A landscape with many valleys, sampled at points; each row gives a point and its height.
From any point a ball rolls to the lowest of the 3 points nearest to it. It stops when none of these is lower. Distance is the straight distance between rows; heights are no part of it.
lofo: [ 57 181 142 123 129 125 119  82 123 142 147 116 113 137 140 158 142 181
 141 140 146 143 171 120]  h=899
vumuv: [113  85 163  91 115 147 136 175 132 145  89 151  65 134 138 140 124 116
 134 147 117 108 160 167]  h=777
bina: [133  92 119  78 130 129 100 124 105 101 140 125 128 129 103 106 134 122
 134 104 110 115 134 156]  h=502
bek: [144 112 149 125 132 103  92 144 142 115 132 139 148 127 109 161 148 124
 135 122 148 124 154 122]  h=378
gozo: [ 87 150 162 116 154 135 150 135 141 116 153 142 134  85 140  84 131 114
 132 149 171 115 140 124]  h=653
dima: [106 152 155  99 153 181 127 122 123 103 161 141 128 153 122  76 165  98
 102 168 159 138 121 126]  h=581
Med: [129 145  92 157  82 125 144 169 130 139  86 153 148 134 146 120 124 155
 156 154 140 107 113  87]  h=314
Pemi: [ 91 106 148 152  66 143 114 101 132 122 161 106 157 123 121 112 132 118
 113 106 127 155 127 124]  h=756
nupor: [ 87  97 120 112 134 158 135 123 113 132 150 141 124 108 123  98 140 106
 128 136 125  91 118 155]  h=600
Luv: [125 132 128 193 155 146 102 123 113  94 124 123 205 129 114 147 164 116
 116 122 127 113 150 100]  h=501
Ser: [119 120 126 124 122 112 135 116 133 178 146 175 156 117 174 121 126 179
 141 141 144 121 106  93]  h=611
bipir: [ 50 166 158  92 141 157 120 109  99 123 153 101 103 141 114 109 141 123
 143 161 149 136 169 160]  h=710
der: [107 104 120 105 108  95 141 134 129 117 145 130 100  49 165  91 104 139
 122 131 148 117 127 141]  h=827
seta: [152 105 141  92 166 131 141 169 123 105 116 118  69 147 119 129 103 131
 138 154 104 127 185 181]  h=654
Fote: [187 108 143 155 177 115 124 186 129 111 114 156 125 114 131 165 113  90
 128 130 130 139 129 130]  h=484
zele: [ 91 131 125 108 131 146 130 124 119 155 107  92 103  94 153 140  88 178
 108 170 102 103 154 172]  h=639
zevul: [116 137 105 148 161 115 135 133 126 125 128 155 150 138 159 137 128 171
 143 114 173  86 117  98]  h=462
dip: [216  90 121 118 127 104 105 140 127 118 137 143 135 116  92 128 118 116
 138  84 117 179  89 147]  h=693
nipi: [123 165 102 108 123 116 147 114 125 124 137 151 136 143 187 120 136 151
 174  72 154 110 103 106]  h=403
som: [ 81 170 159 147 134 188 133 116 131 154 102 155 133 111 174 155 144 189
 127 194 145 161 136 160]  h=668
Kavik: [ 93  85 123 114 102 130 123 130  94 148  81 119 124  95 100 108  88 139
 115 139  98 117  98 134]  h=550
kava: [ 85 168 169 141 125 125 127 111 128 158 119 114 142 136 131 182 100 164
  98 194  74 143 168 137]  h=730
Vof: [117 151 116 185 151 118 154 119 134 128 125 149 178 173 127 153 116 130
 140 131 120  94 176 102]  h=563
Roli: [124 115 112 156 120 132  95 148 122 106  90 107 130 138 125 163 139 111
 144 120 107 134 117 103]  h=434
kirur: [156 209 110 159 123 117 158 164 162 120 134 132 196 145 123 131 112 121
 146 115 129  97 113  87]  h=315
Borof: [200 108 135 105 114  98 113 117 120 106 140 151 135 124 103  91 131 100
 116  64 130 160  95 139]  h=757
zad: [137 183  93 164 120 124 123 131 109 123 119 122 162 190 136 159 137 119
 137  92 151  83 154 115]  h=562
moki: [ 99 117 132  94  89 101 137  87 113 141 142 115 107  82 141 109 105 164
 157 122 107 143 113 109]  h=529
Zugab: [140 107 121 142 175 134 129 137 100  79 100 118 148 126 154 164 109 105
 110 133 117 115 131 101]  h=704
suda: [160 102 139 127 162 151 144 146 127 113 114 161 111 135 141 147 127 125
 104 148 135 130 155 154]  h=386
bivos: [172 125 140  96 160  58 115 163 128 114 117 133 101 146 101 170 117 113
 125 122  99 145 157 146]  h=321
Bipa: [126 130 104 149 100 129 150 104 132 152  83 143 123 112 110 137 108 161
 146 139  93 125  88  97]  h=173
sadiz: [102 155 132 114 154 157  95 122 131 115 161  85  46 156 169 102 154  88
 150 160 106 132 143 171]  h=599
Toza: [109 140 128 118 131 173 139 131 139 127 175 123  56 152 146  78 153  93
 158 119 133 143 126 184]  h=635
nifol: [141 113 164 132 119 113 105 102 154 107 167 132 150 108 128 130 152  98
 144  96 138 149 141 128]  h=304
Popu: [177 125  94 119 108 114 119  97 140 147 131  91 142 134 116  69 127 101
 134  91 106 125  91  87]  h=468
pepus: [117  90 128 111 108 146  89 141 110 139 106 107 103 109 123 173 126  97
 128 143 104 135 124 137]  h=591
dugu: [ 86 144 138 111 145 147 115 104 129 151  95 111 120 105 189 146  87 165
 136 192 130  98 116 187]  h=617
seno: [105 133 139 123 150 107 128 115 134 125 164 127 168 133 122  96 130 105
 116 112 142 134 153 102]  h=632
bifom: [152 153 142 104 169 159 150 142 128  87 153 145  83 175 156 133 151  97
 107 161 156 169 125 137]  h=583
sefo: [ 90 124 136 116 140 155 132 120 139 138 126 118  47 124 122 124 156 127
 133 141 133 131 169 170]  h=830
loneb: [ 52 170 156 150  88 123 104 106 115 151 134 125 114  92 146 128 154 187
 118 115 152 149 142 140]  h=850
zak: [103 144 141  98 143 189 116 119 139  94 134 105  89 161 153  96 119  84
 119 177 137 149 131 163]  h=551
barek: [ 66 136 153 102  90 120 116  86 121 172 145 140 115  91 131 110 118 188
 105 103 118 157 124 112]  h=778
ruzu: [210  92 139 129 142  70 129 134 152  93 150 151 122 124  99 138 106  72
 122 111 113 152 144  96]  h=565
pabu: [107 114 126 167  83 149  96 140 113 158 110 107 158 120  98 162 138 130
 101 144  89 134 127 108]  h=659
digil: [117 143 115 143 146 106 170 113 122 122 175 141 164 172 152 126  90 129
 126  85 168 141 136 100]  h=577
tuk: [ 98 108 108  91 130 124 118 122 102 122 119 114 122 113 141 111  91 131
 158 134 106  89 149 111]  h=513
lifav: [135 119 122  95 152 105  94 129  93  79  74  95 125 155 153 159 107 104
 133 116 122 108 145 161]  h=147
geli: [139  93 177 153 127  91 111 164 143 140 134 137 137 136  92 141 131 102
  96 145 125 102 161 118]  h=368
kol: [114 121 145 108 143 126 149 137 179 123 178 148  27 157 122  85 178 109
 104 148 140 148 176 135]  h=485
suk: [132 147 161  84 189 136 138 150 143 106 148 111  96 167 144 110 127  97
 131 148 138 142 166 154]  h=622
Fumeg: [158 165 109 130 109 101 127  98 139 143 158 107 166 152 125 106 117 113
 144  98 142 110 118  72]  h=312
befip: [107 109 157 112 115 136 100 144 138 152 139 120 130 125 109 149 166 110
 111 141 133 122 152 134]  h=435
vovo: [ 41 160 147 123 110  88 119  92 123 156 131 123  85  96 163 143 144 191
 144 123 121 138 147 138]  h=900
beku: [151 103 152 101 145 138 146 137 165 115 160 155  49 132 125  98 148 114
 105  92 149 122 144 148]  h=482
Dumef: [177 130 129 129  98  91 103  99 151 104 136 129 165 140 105 112 140 115
 133  98 132 120 130  92]  h=450
gakug: [140 100 126  97  92 158 125 143 121 117 134 135  70 124 157  87 114 114
 120  91 115 108 134 163]  h=525
ger: [ 85 110 144  88 119 139 139 139 115 149 127 109  92  93 142  98 121 125
 145 121  83 102 139 158]  h=852
poni: [ 69 177 179 132 155 150 149 103 142 143 142  97 151 130 121 104 137 119
 123 179 157 147 130 119]  h=699
raz: [188 103 103 111 110  80 117 131 127 107  79 150 113 145  97 138 126 141
 159 118 124 144 113  95]  h=574
Mub: [156 116 184 113 123 143 130 144 179 134 208 152 116 140 105 112 149 107
  80  86 141 130 140 135]  h=486
kal: [156  91 107 102 109 134 120 178 102 139 108 116 125 109 125 101 125 102
 106  82 128 109 110 168]  h=532
noz: [149 143  75 186  88 129 155 126 142 129  91 135 157 152  96 127 134 129
 164 140 108 104  66  74]  h=335
til: [180 114 115 146 119 114 121  77 133  83 171  99 159 139 128 135 147  98
 103  76 138 145 125 109]  h=542
ran: [207 127 126 107 166 108 143 188 106 102 114 155  97 123 142 154 105 110
 145 119 105 137 138 174]  h=499
bes: [ 83 136 153 137 104 126 141 139 128 147  91 101 118 103 120 155 131 166
  80 163  76 108 145 117]  h=747
suno: [103 161 124 155 152 136 135 123 138 118 149 159 172 149 142 111 116 172
 143 127 166 148 143  93]  h=521
turim: [252 104 102 120 134  59 126 130 122 101 127 145 124 130  45 107 108 138
 153 127 101 156 106 121]  h=776
faras: [108 111 140 151 131 175 146 155 140 138 130 112 142 133 112 133 148 116
  81 124 124 108 126 153]  h=556
vaz: [158 151  94 118  84 111 129 103 153 187 126 140 140 145 154 121 119 151
 147 117 141 127  70  88]  h=289
zel: [158 152 151 142 161 100 130 120 132  86 190 167 118 132  93 138 150 105
 119  77 155 165 142 104]  h=534
sos: [143 148 135 132 194 164 122 134 106 107 121 107 124 142 149 136 146  95
  93 146 143 144 142 152]  h=524
rebiz: [155 165  93  89 128 103 133  79 138 141 109 134 135 139 127 108 105 122
 196 128 120  95  75  96]  h=281
naf: [168 160 134 150 147 125 134 144 125 105 136 135 137 159 128 186 155 109
 136  99 141 134 151 104]  h=465
Mukag: [151 125 123 130 138 126 118 110 101  83 150 134 138 143 134 173 135  80
 133  61 157 156 123 118]  h=614
Divo: [162 107 113 155  84 125 128 105 149 133 117 108 158 139 113 119 131 100
 115 114 108 116  87  80]  h=535
zabe: [154 113 135  95 168  93 125 154 109 117 146 135  85 115 103 120 103 105
 169  82 139 149 136 147]  h=409
nevev: [104 150 150 145 164 181 124 117 113 135 117 135 174 132 126 153 134 115
 124 192 148 146 164 133]  h=650
gek: [131 115  74 119  96 109 137  65 115 140  85 139 122 125 102 109 112 142
 158 152 103 123  84  91]  h=260
sed: [155 106 152 165 103 135 107 139 146 123 120 143 170 108 106 144 167 104
  86 121 123 115 101 127]  h=282
Zinot: [180 106  95 109 158  71 130 150  86  85 115 115 118 151  98 157 121 125
 164 100 118 152 123 126]  h=475
bok: [ 92 143  95 128  81  96 149 122 108 158  73 133 139 139 133 154 109 183
 179 130 114 109 149 105]  h=454
bifun: [153 145  79 130 125 115 119 147  98 141  95 158 119 104 178 109 113 157
 183 102 166  87  76 102]  h=365
mim: [143 135 140 133 163 125 128 136 135 115 160 156 107 122  96 141 149 103
  96 143 149 133 148 126]  h=512
Geke: [ 78 116 161 112  86 103 123 125 106 181  88 100  89  96 118 137 117 158
  94 159  76 129 129 126]  h=703
Rupin: [157 105 138 111 136  98 107 171 110 101 116 142 105 114 103 105 120 129
 136  93 116 130 111 138]  h=255
Tazas: [ 95 108 102 113 118 131 105  88 113 135 123 114 129 115 192 111 121 161
 167 120 159  87  82 132]  h=879
gal: [132 131 120  91 177 177 133 120 122  80 131 116  59 167 166 117 140 100
 132 158 144 153 123 167]  h=571
Retom: [115  85 110 157 129 129 148 138 138 142 131 111 177  97 130 123 119 136
 118 152 107 120 115  97]  h=851
rokid: [ 76 140 138 179  94 107 138 120 144 170 139 114 156 138 102 127 130 159
  98 119 141 128 163 106]  h=661
Kote: [120 138 132 179 157 153 122 133 128 142 102 145 186 115 114 129 138 126
 111 138 111 129 163 143]  h=590
gikub: [155 129 109 123 129 110 123 136 105  79  98 106 152 148 149 153 127 111
 149  91 115 135 118 122]  h=313
Tebut: [ 70 136 156 111 134 122 130 115 127 170 123 129  90  85 151 128  94 158
 109 142 115 118 104 157]  h=734
fige: [130  99 123 139 126 173 113 169 131 162  77 115 122 126 138 119 128 123
 110 128 118  86 133 153]  h=727
kuva: [ 96 120 117 105 105 149 117 132 132 162 115 101 111  94 144 106 116 121
  85 147 129 114 135 173]  h=641
Sasa: [209  94 145 124 131 125 137 133 143 110 177 150 113 129 122 154 139  78
  88  83 142 162 109 130]  h=593
revo: [ 96  89  76 136 104 116 112 112 100 136  81 135 107 129  84 144 111 143
 142 159  89 115  78 118]  h=349
nep: [111 110 164 156 119 137 111 148 126 119 145 137 199 102 128 125 168 130
 106 111 126 124 123 109]  h=412
siral: [ 80 148 139 115 146 153 160 121 103 160 152  78 102 104 153 113 105 143
 122 190 126 120 139 151]  h=505
dusak: [157  87 146 100 136 112 128 126 152 116 154 127 123 100 122 114 143 113
 135  92 126 128 122 110]  h=336
nazu: [106 105 122 109 140 139 128 143 117 145  90 109 125  94 162 128  96 138
 133 169 124 110 150 139]  h=684
tuka: [ 98 111 147 150 112 167 131 125 123 164 113  95 146 121 130 149 123 152
  98 136 116 127 158 127]  h=603
runod: [190  82 102 109 121  97 119  99  93 100 181 122 116 127 153 137 109 104
 147  57 140 166  99 150]  h=607
Lovub: [140 187 107 125  88 122 138 115 130 177 171 143 176 141 129 138 128 153
 161 111 168  97 123 107]  h=420
zere: [ 97 153 152 134 120 186 126 141 151 120 149 107 108 131 119  43 150 121
 123 171 158 176 142 127]  h=595
lipev: [ 81 136 136 105 138 155 117  89 125 113 111  82 124 135 127 162 141 118
 120 174 117 119 172 172]  h=826
lazit: [134 134  53 150 125 128 143 144 104 112  68 151 134 107 157 129  99 157
 147 137 142 125  65  73]  h=341
sazug: [ 83 170 139 152  93 140 127  94 125 167 120 108 142 112 106 180 120 167
  91 141  83 139 181 120]  h=709
tunup: [145 118 145 124 147 130 135 165 171 132 116 119 116 134 113 152 121 113
 104 170 122 115 170 145]  h=245
Teg: [139 169 155 112 190 167 124 145 135 114 148 158 113 176 114 166 142  90
 121 122 167 188 152 129]  h=604
kimik: [173 103 138 108 127 128  92 167 118 120 101 153 112 133  99 127 116 129
 163 138 103 136 133 174]  h=448
rul: [216 102 138 132 130  92 132 140 131 133 142 119 113 110 116 135 130 104
 138  94 149 174  88 152]  h=689
refan: [111 113 115 126 164 138 147 131 111 110  94 108 149 113 146 132 116 141
 135 170 117 116 145 119]  h=625
gaz: [ 85 122 139 120 141 130 138 134 126 156 111 133 153  81 159 136 120 141
 116 141 155  95 145 134]  h=544
Gibot: [ 89 141 137 104 145 167 140 133 115 118 141 126 100  98 166  98 123 127
 138 184 160 101 139 170]  h=363
Dofev: [154  91  99 179 130 138 114 168 104 128  70 117 142 118 102 126 128 139
 137 142  85 126  93 136]  h=686
Kimon: [130 120 123 187 110 140 102 147 146 130  86 113 168 139 115 137 156 122
 125 128 117 113 107 103]  h=421
Famud: [ 77 149 141 107 166 146 115 105 116 137 130 100 102 112 148 155  87 167
 121 202 122 109 138 170]  h=589
gugu: [116  94 131 130 105 122 126 103 145 154 117 153 146  83 159 112 120 168
 129 134 125 140  79 104]  h=705
vupi: [133 149 134 148 155 115 106 127 132  90 145 138 143 158 130 168 150 130
 114 112 152 130 140 116]  h=453
birob: [179 118 104 146 141  79 114 155 112  95  71 123 121 131 103 145 108 111
 144  94 119 138 102 133]  h=560
zime: [150 119 111 165 158 115 113 134 110  99 110 142 149 140 136 198 148  94
 125  87 133 166 126 141]  h=564
pib: [122 126 104 134 121 117 137 148 119 131  88 140 137  84 161 113 107 154
 156 128 144 117 122 111]  h=418
Gom: [108 138 136 104 167 132 108 119  84  76 122 118 126 154 147 149 152 112
 129 121 117 120 173 146]  h=373
seme: [133  95 136 141 121 146 115 130 134 111 187 137 156  96 116 116 162 107
  97  88 140 127 132 118]  h=367
Nef: [147 135 134 102 154  87 139 123 143 118 186 110  82 105 115 150 140  95
 120  89 134 148 135 137]  h=401
Sule: [126 142 133 121 170 138 142 144  85 104 160 109 101 136 145 104 140  96
 120  86 176 177 126 172]  h=480
Gef: [157 120 115  95 147 118 145 105  77 116 176 117 109 150 122 138 112  95
 190  45 163 153 133 160]  h=488
bir: [208 154 107 207  99 137 141 132 165 115  79 136 177 152 111 114 139 131
 135 139 105 108  67 106]  h=402
nasov: [163 154  71  83 128 116 124 113  93  82 116 122 148 134 156 125  56 110
 149  66 114 124 115  92]  h=769
dib: [153 153  67 161  98 113 143 121 155 172  95 166 131 119 117 132 126 151
 174 156 116  93  73  90]  h=277
Kur: [165 118 120 161 197 118 134 127 107 115 167 137 148 147 117 193 144  98
 123 102 176 157 126 117]  h=638
duv: [167 162 178 109 180 150 130 141 139 111 143 143 152 144 129 177 153 101
 118 160 146 167 148 138]  h=658
Suz: [ 70 121 131 119 117 120 132 106 115 122 147  88 148 123 134 139 120 155
 142 158 124 118 152 118]  h=774
zekes: [110 150 111 179 109 114 137 148 138 161  98 131 167 116 136 147 127 158
 159 113 128  93 144 107]  h=380
lipeg: [139 151 116 176 141 122 123 141 133  99 101 116 185 195 144 156 122 112
 130 133 107 107 160 123]  h=504
feno: [ 65 130 152 155  86 154 104 118 135 179 125  99 146 118  86 171 152 135
  77 119 121 119 145 135]  h=696
mar: [152  70 124  87 110 112 141 153 147  97 109 133  52 152 114  92  94 127
 113 121 109 120 178 169]  h=729
Kov: [100 103 150 158 102 168 146 146 112 160 125 112 141 105 125 135 135 115
  71 150 102 109 141 124]  h=284
bazug: [137 112 167 139 140 174 132 146 188 119 164 144  72 154 131 108 173  96
  83 120 159 156 126 141]  h=477
pum: [ 76 138 141 131 133 132 113 135 129 140 112 138 149 135 158 173 111 169
 158 138 151 114 160 126]  h=292
geza: [ 86 123 162 101  89 140 144 124 140 176 149 124 123  75 110 124 112 146
  91 143 107 141 111 157]  h=687
Rov: [108 141  90  82 112 113 124 118 104 122 117 134 119 117 182 102 106 146
 193 131 126 123 110  89]  h=442
fub: [131 150 126 113 165 203 116 141 124  89 115 126  86 159 183 119 119 131
  98 191 129 118 118 164]  h=588
Risib: [129  98 130  93 140  96 136 138 129  91 164 168  35 173 135  74 144 144
 143 153  83 139 169 172]  h=760
Kun: [137  93 158 146 129 167 151 166 157 126 123 147  86 136 137 126 171 126
  78 163 131 124 132 141]  h=455
Lisip: [132 162  88 114 119 102 120 120 122 134 113 133 114 151 112 137 114 152
 175 133 121 102  83  84]  h=274
fug: [137 117  93 104 143 111 112 143  93 107  97 100 135 140 148 127  75 140
 163 129  98 108 126 119]  h=561
Nuge: [161 148 139  89 170 148 139 135 139 109 110 144  95 167 137 143 112 118
 113 162 127 132 155 156]  h=514
pinut: [174 154  97 111 102 118 153 113 145 152 111 165 142 104 120  83 123 146
 150 153 118 111  62  98]  h=308
kof: [ 82 127 121 103  99 119 133 103  98 127 141 126 136  56 179 117 112 183
 143 116 134 119 111 145]  h=717
gikom: [122 104 148 124 142 137 142 161 125  88 128 137 120 130 147 117 142 123
 100 102 138 112 125 148]  h=510
zuzi: [ 94 114 119 158 100 120 114 130 125 115 147  99 169 157 136 115 108 120
 124 102 127 108 130 102]  h=726
Ver: [139 103 121 118 124 183 139 136 153 101 100 120  68 161 155 119 147 139
  84 147 120 118 153 181]  h=527
biv: [ 83 106 145  95 126 154 130 134 108 144 129  91  99 118 107 125 130 126
 139 146 108 102 151 170]  h=746
gavar: [ 98 124 128  95 152 169 146 140 133 120 119  97  91 130 134  86 130  98
  75 158 136 110 134 167]  h=553
veni: [116 106 155 182 105 133 114 157 134 153  89 128 171 109  92 150 171 131
 120 133 111 118 137 128]  h=481
ked: [ 66 137 153 123 111 151 152 119 141 166 130 115 138 112  99 137 122 166
 101 170 122 146 153 132]  h=657
puf: [141 141 130 117  89 109 116  99 168 181 150 130 177 149 110 114 124 122
 124 133 131 123 123  82]  h=166
zuze: [137 131 150 187 103 134 154 144 138 155 141 151 174 112 132 108 119 155
  99 132 122 124 156  98]  h=332
Pok: [ 86 109 123 141 122 136 133 137 112 134 106 117 175 132 124 129 133 142
 106 144 132 107 172 134]  h=715
dimas: [213 111 125 121 119  88  84  97 156 100 120 144 109 128 105 109 140 133
 153  87 103 138  99  89]  h=530
dila: [118 178  98 139 101 113 137 126 147 194 118 129 167 162 125 139  82 157
 145 113 154  98 151  95]  h=366
guvi: [ 77 154 144  72 166 123 120 108 110 118 152 113  81 102 186 122 115 166
 165 160 129 103 145 163]  h=892
tepo: [ 83 117 179 144  92 143 132  91 147 144 183 103 146 104  95 113 137 137
  83 115 115 153 129 147]  h=765
risi: [173 135  94 105 188 116 147 156  72 109 127 121 115 140 116 180 103  94
 152 115 155 155 148 169]  h=441
lim: [152 149 138 129 181 145 135 147 120 114 130 116  89 135 132 165 111 110
 114  86 159 149 134 169]  h=383
barir: [120 142  97 122 129 130 127 120 116 110 103 114 166 143 150 156  99 138
 156 143 111 100 142  95]  h=575
Bal: [ 98 117 115 163  59 103 116  94 142 170 110 108 173 148  99 130 122 146
 120 124  88 141 118 104]  h=755
pip: [138 144 120 116 124  82 131  92 139 164 140 140 135 160 142 100 115 142
 156 106 112 109 125  82]  h=93
gazu: [194 127 111 156 136  80 129 171 137  94 112 147 130 136 113 188 108 105
 143 118 128 156 116  93]  h=537
nitig: [153 110  92 124 172 105 150 116  71  93 138  86 135  95 136 120 103 127
 144 104 143 136 119 142]  h=357
Goz: [171 165 111 193  90 150 174 125 171 168  97 131 164 128  64 115 131 132
 149 156 122  94  43 111]  h=388
Tebo: [ 66 156 145  85 169 137 128 112 108 146 154 129 123 104 135 120 141 147
 144 186 152 151 141 142]  h=637
Roza: [154 193 103 156 120 124 115 170 127 151  94 156 177 136 150 148 114 142
 172 123 144  90 102 115]  h=279
famed: [115 143 152 101 159 169  97 121 131 123 106 143 128 157 107 163 176 124
 119 153 122 139 186 154]  h=758
diz: [183  97  94 118 103 125 107  98 103  99 122 145 140 122 110 132 112 107
 163  96 134 132  82 112]  h=643
desan: [136 129 157 109 177 151 142 166 172  98 106 141  91 185 115 127 133  92
  74 191 149 142 158 123]  h=613
Bamo: [144  82 163  91 114 128 116 121 153 122 197 137 102 113 141  83 145  87
 129 111 145 122 116 144]  h=370
siku: [ 82 120 171 129  66 140 112 110 126 147 138  92 120 135  94 143 108 141
 111 125  97 108 132 118]  h=733
Gapa: [109 131 141 123 146 157 121 130 107  99 139 105  98 124 153  98 120 104
 137 149 127 109 137 176]  h=472
bemuf: [116 124 183 136 121 141 136 127 153 159 186 158  79 133  89 129 178 102
 105 139 162 138 150 134]  h=492
luzo: [ 84 104 153  99 136 159 161 125 125 135 161 113 139  83 124  79 146 114
  88 119 130 107 133 145]  h=642
pege: [126 120 122 146  88 132 152  99 185 190 151 147 163 114 137 108 120 167
 118 122 124 156 134 113]  h=567
lev: [113 159 138 102 160 149 126 135 149  99 137 142  71 155 135 103 152  95
 124 148 152 184 121 145]  h=570
lened: [139 121 112 176 151 115 138 135 116  99 156 129 185 144 134 123 122 119
 110 104 135 136 104  99]  h=660
lun: [149 191  89 144 128 114 131 132 117 164  96 136 157 153 113 140 105 123
 171 153 117  86 103  95]  h=262
Budi: [136 108 151 107 148 114 117 141 100  88 135 150 125 110 122 151 129 111
 116 117 138 128 135 137]  h=438
fopad: [133 147 105 146  79  91 135 121 147 195 125 129 143 135 129 154 118 160
 146 138 133 106 107  84]  h=330
tezod: [100 136 119 162 122 117 129 147 146 174 107 155 163  95 137 151 114 164
 125 145 114 118 163 117]  h=515
lum: [107 107 115 167  89 116 121 132 131 146 115 111 164 134 112 116 115 142
 139 119 104 131 125 103]  h=770
gelu: [193 113 111 158  87 109 131 130 140 110 103 132 168 120 131 115 139 114
 136 128 109 130  72 104]  h=445
gikev: [ 70 126 136 114 139 112 113 103 103  98 115  95 106  88 188 112 120 185
 172 142 145 100 115 145]  h=829
taz: [116 151 171  97 163 190  94 114 149 135 142 139  99 165 125 148 161 116
 105 182 115 145 123 157]  h=677
faden: [ 71 149 138 160 130 116 117 111 139 166 138 152 135 132 122 140 140 167
  80 134 135 145 180 125]  h=644
Gesu: [ 98 115 141 176  48 122 108 131 134 170 107 107 146 125  79 155 155 132
 102 125  76 152 135 116]  h=735
lam: [150 179  86 130  91 102 141  69 166 173 120 123 132 146  57 112 138 131
 131 166 106  94  62 105]  h=407
posen: [183 104  80 123 106 131 119 100 136 128 120 138 124 111 110  87 107 139
 143 126 100 141  91 117]  h=408
nevut: [164 128 111 192 102 107 140 166 161  94 113 127 142 155 110 165 173 121
 143 123 109 122  77  92]  h=362
tiguv: [ 95 126 139 124 119 118 141 108 148 154 163 147 178 103 126 113 151 134
 104 121 164 136 148  84]  h=566
Rirom: [170 137 114 120 169  88 136 104  96  92 129 133 113 124 127 168 123 118
 125  96 143 140 147 150]  h=137
Tepi: [137 107 101  96 125  90 123 115 113  92 147 132 137 112 132  98  99 145
 150 101 114 137 101 103]  h=794
nomas: [120  88 116 122  86 118 125  76 120 159 136 117 133  96 109  84 123 129
 143 124 108 150 114  98]  h=139
nogi: [ 91 152 125 109 161 141 160 156  91 104 165 116 109 121 146  81 115 101
 125 137 150 119 125 158]  h=456
suta: [116 126 136 102 170 144 145 128 109  92 186 125 108 110 141  98 139  85
 145  89 134 147 113 154]  h=549
dizo: [ 80 136 148 112 124 131 148  94 152 131 176 131 143 115 114  82 139 133
 129 138 159 152 165 107]  h=602
vus: [ 75 163 138 162 131 134 144 109 153 175 118 140 151 120 134 143 130 182
 118 167 141 144 178 119]  h=623
delo: [ 72 140 149 117 116 117 143 115 120 158 140 112 118 112 110 132 105 154
 112 142 112 116 170 133]  h=691
piz: [126 126  86 150 105 133 136 131 124 140  60 124 121 143  92 130 135 130
 161 142 103  87  79  93]  h=273
kunan: [ 79 119 148 102 138 152 140 109 137 134 162 114 138 123  91  86 169 106
 100 113 150 148 142 141]  h=628
Mas: [102 126 144 101  80  96 126  87 133 165 147 143 136  86 141 133 130 185
 143 126 140 157 101 119]  h=690
tezan: [125 122 149 106 117 138 122 148 189 165 122 138 127 130  84 141 173 118
  96 150 116 114 160 143]  h=385
Nup: [181 107  77 152 124 122 113 153  99  92 100 134 129 139 121 112 123 118
 138 114 101 130  71 117]  h=582
Guz: [115  77 128 120 119 168 150 148 153 119 143 142  65 108 136  78 163 112
 106 120 141 122 121 176]  h=487
fal: [182  96 112 148 143 100  90 160 103  88 105 155 116 140 114 138 102 108
 142  76 125 150  82 146]  h=523
Nizi: [127 110 124 119 135 162 128 150 162 111 148 152  87 149 135 110 152 121
 108 110 142 156 158 176]  h=483
tafat: [129 130 146 125 165 125 163 106 108 121 169  88 152 108 138 132 132  66
 105  93 171 175 121 122]  h=538
Mipev: [131 105 143 112 142 140 120 149 101 122 145 117  60 136 161  74 132 135
 120 116 135 121 129 192]  h=540
kod: [111 144 179 118 158 205 121 142 134 121 119 115 153 166 145 126 171 117
 100 177 136 143 127 151]  h=606
nudiz: [136 187 101 179 108 129 127 123 136 157 120 174 178 119 147 161 143 147
 139 108 157  94 104 133]  h=309
Gure: [147 142 145 127 140 112 112 132 126  83 105 124 140 169 129 182 141 122
 147 105 125 133 138 113]  h=413
Fof: [168 118  94  98 108  98 105 103 105  81  94 120 125 135 127  95 107 105
 163  93 109 121 104 125]  h=748
verob: [167 148 109 162  82 142 164 111 167 172 111 159 163 121 129 113 154 174
 143 139 142 119  71  96]  h=329
zep: [ 82 132 149 118 110 134 142  95 105 169 150 114 119 128 122 117 138 145
 124 125 118 105 150 128]  h=723
Nus: [230  84 115 122 127 116 121 112 133 113 130 130 150 114 144  91 128 131
 136  76 119 168  72 120]  h=793
penap: [114 163 118 153 121 135 139 106 143 150 145 155 151 119 138 118 116 166
 132 125 161 125 140 112]  h=509
midaz: [200  97 106 128 154  80 132 164 126  88 111 114 117 162  83 152 109  88
 135 114 115 170 120 115]  h=533
Volur: [170 103 136 132 124 114 114 176 126 125 130 154 112 130  93 128 109  87
  98  98 120 136 140 137]  h=400
mopib: [ 98 170  98 155 115 109 131 140 141 170  90 122 147 143 155 164  99 175
 147 155  94 106 145 110]  h=426
rimun: [208 131 118 190 105 105 116 143 133 102 148 126 152 148 119 150 136  94
 111  88 138 139  84 101]  h=278

Where does a ball stop that starts at each point below?
Teg => Gibot
mar => tunup
zep => Kov
gelu => Bipa
siku => Kov
Suz => Kov
Tebut => Gibot
kol => tunup
Nizi => tunup
bemuf => tunup

Call two points neighbours if one is among the 3 nearest of the other. Go from one point of each pair to the other, from neighbour to neighbour, staying as low as possible. Name the highest point that can't be avoided.
Gibot / Rirom => Sule
pum / rimun => tezod
zuze / pip => penap
rimun / Kov => faras
nifol / sed => nep
tunup / nifol => bek
Bipa / lun => Lisip
